Points, in no order, along strands that fork and pass close to each other.
Points whose rows are less than 30.4 apart are linked; no others are. Some points are linked to none.
Z_40: [2, -11, 26, 18, 16, 11, -14, 29]
Z_362: [17, -15, -24, 20, 10, 20, -16, 25]
Z_311: [-15, 5, 0, 7, 26, 4, -21, 28]
Z_646: [-7, 30, -5, -13, 2, -11, 2, -15]
Z_562: [-7, -15, -26, 30, 0, 0, 8, 14]
Z_900: [-23, -3, 13, 10, 25, -4, -21, 36]
Z_846: [-10, -39, 38, -29, -37, -8, 37, -11]
Z_606: [-35, -25, 30, 12, 8, -16, -5, 24]
Z_8: [5, 3, -19, -17, 25, 26, -33, 23]
Z_214: [-25, -10, 23, 15, 20, -8, -13, 32]
Z_602: [-9, -15, 19, 10, -6, -8, 9, 3]
Z_575: [-18, 16, 37, -23, -8, -25, 5, -17]
Z_528: [15, 31, -29, -13, -5, 4, 3, -22]
Z_415: [28, 12, 29, -4, -2, 5, -4, -7]
Z_751: [0, -17, 15, 28, 9, 3, -7, 25]
Z_682: [22, -3, -15, -14, 20, 32, -28, 14]
Z_610: [23, 8, -30, 12, -16, 4, 16, -23]
Z_107: [30, -9, -19, -22, 18, 41, -32, 5]
Z_561: [4, -15, -23, 31, 5, 10, -2, 24]
Z_590: [8, 25, -1, -14, 15, 7, -16, 6]
Z_62: [27, 5, -13, 14, -19, 2, 17, -24]
Z_35: [-40, -10, -2, 0, -10, -29, 18, -4]
Z_282: [5, 33, -18, -19, 2, 0, 0, -15]
Z_879: [-20, 28, -1, -15, -1, -21, 7, -18]
Z_822: [-45, 5, -6, -7, -9, -37, 17, -12]
Z_956: [19, 15, -37, -28, 7, 23, -15, -17]
Z_652: [21, -21, 18, 21, -26, 0, 20, -18]
Z_347: [-23, 20, 17, -18, -9, -27, 5, -16]
Z_872: [17, 16, -26, -35, 14, 24, -23, -13]
Z_824: [8, 21, -14, -26, 18, 17, -19, 2]
Z_849: [0, 20, 39, -16, -3, -15, -3, -18]
Z_217: [13, -27, 28, 10, -24, -4, 24, -17]
Z_309: [31, -8, -40, 11, -2, 28, -3, 1]
Z_896: [-2, 3, -4, -4, 32, 20, -29, 35]
Z_374: [11, -24, 40, -3, -28, -9, 27, -22]
Z_880: [-21, -16, -13, 23, -1, -11, 11, 10]
Z_848: [2, 15, 11, -3, 10, 0, -7, 5]
Z_212: [-5, -28, 40, -19, -29, -15, 29, -17]
Z_992: [-6, 1, 15, 8, 5, -7, -1, 7]
Z_538: [-27, -23, 22, 9, -3, -16, 6, 13]
Z_84: [19, 22, -43, -22, 2, 13, -3, -19]
Z_515: [-26, -10, -8, 14, -5, -18, 16, 2]
Z_936: [26, -6, 1, 19, -20, 0, 19, -20]
Z_430: [13, 18, 39, -9, -1, -3, -6, -6]
Z_998: [-52, 15, -17, -8, -8, -38, 13, -10]
Z_147: [22, 3, -37, 13, -10, 13, 5, -10]
Z_203: [-1, -22, -2, 34, 10, 10, -5, 26]
Z_100: [25, -8, -31, 14, 2, 28, -8, 13]
Z_445: [6, 12, 4, -2, -17, -14, 20, -28]

A fork is a point with three links, a tip a point with one. Leave the first point through the second and follow the links. Name the first fork or tip that comes.
Z_822, Z_35 => Z_561
Z_896, Z_8 => Z_107
Z_936, Z_652 => Z_846
Z_879, Z_347 => Z_415
Z_880, Z_515 => Z_998

Name the points in between on the shortest way along the links from the first point to the second, in order.
Z_992, Z_896 => Z_602, Z_538, Z_606, Z_214, Z_900, Z_311
Z_528, Z_430 => Z_282, Z_646, Z_879, Z_347, Z_575, Z_849
Z_998, Z_515 => Z_822, Z_35
Z_848, Z_282 => Z_590, Z_824, Z_872, Z_956, Z_84, Z_528
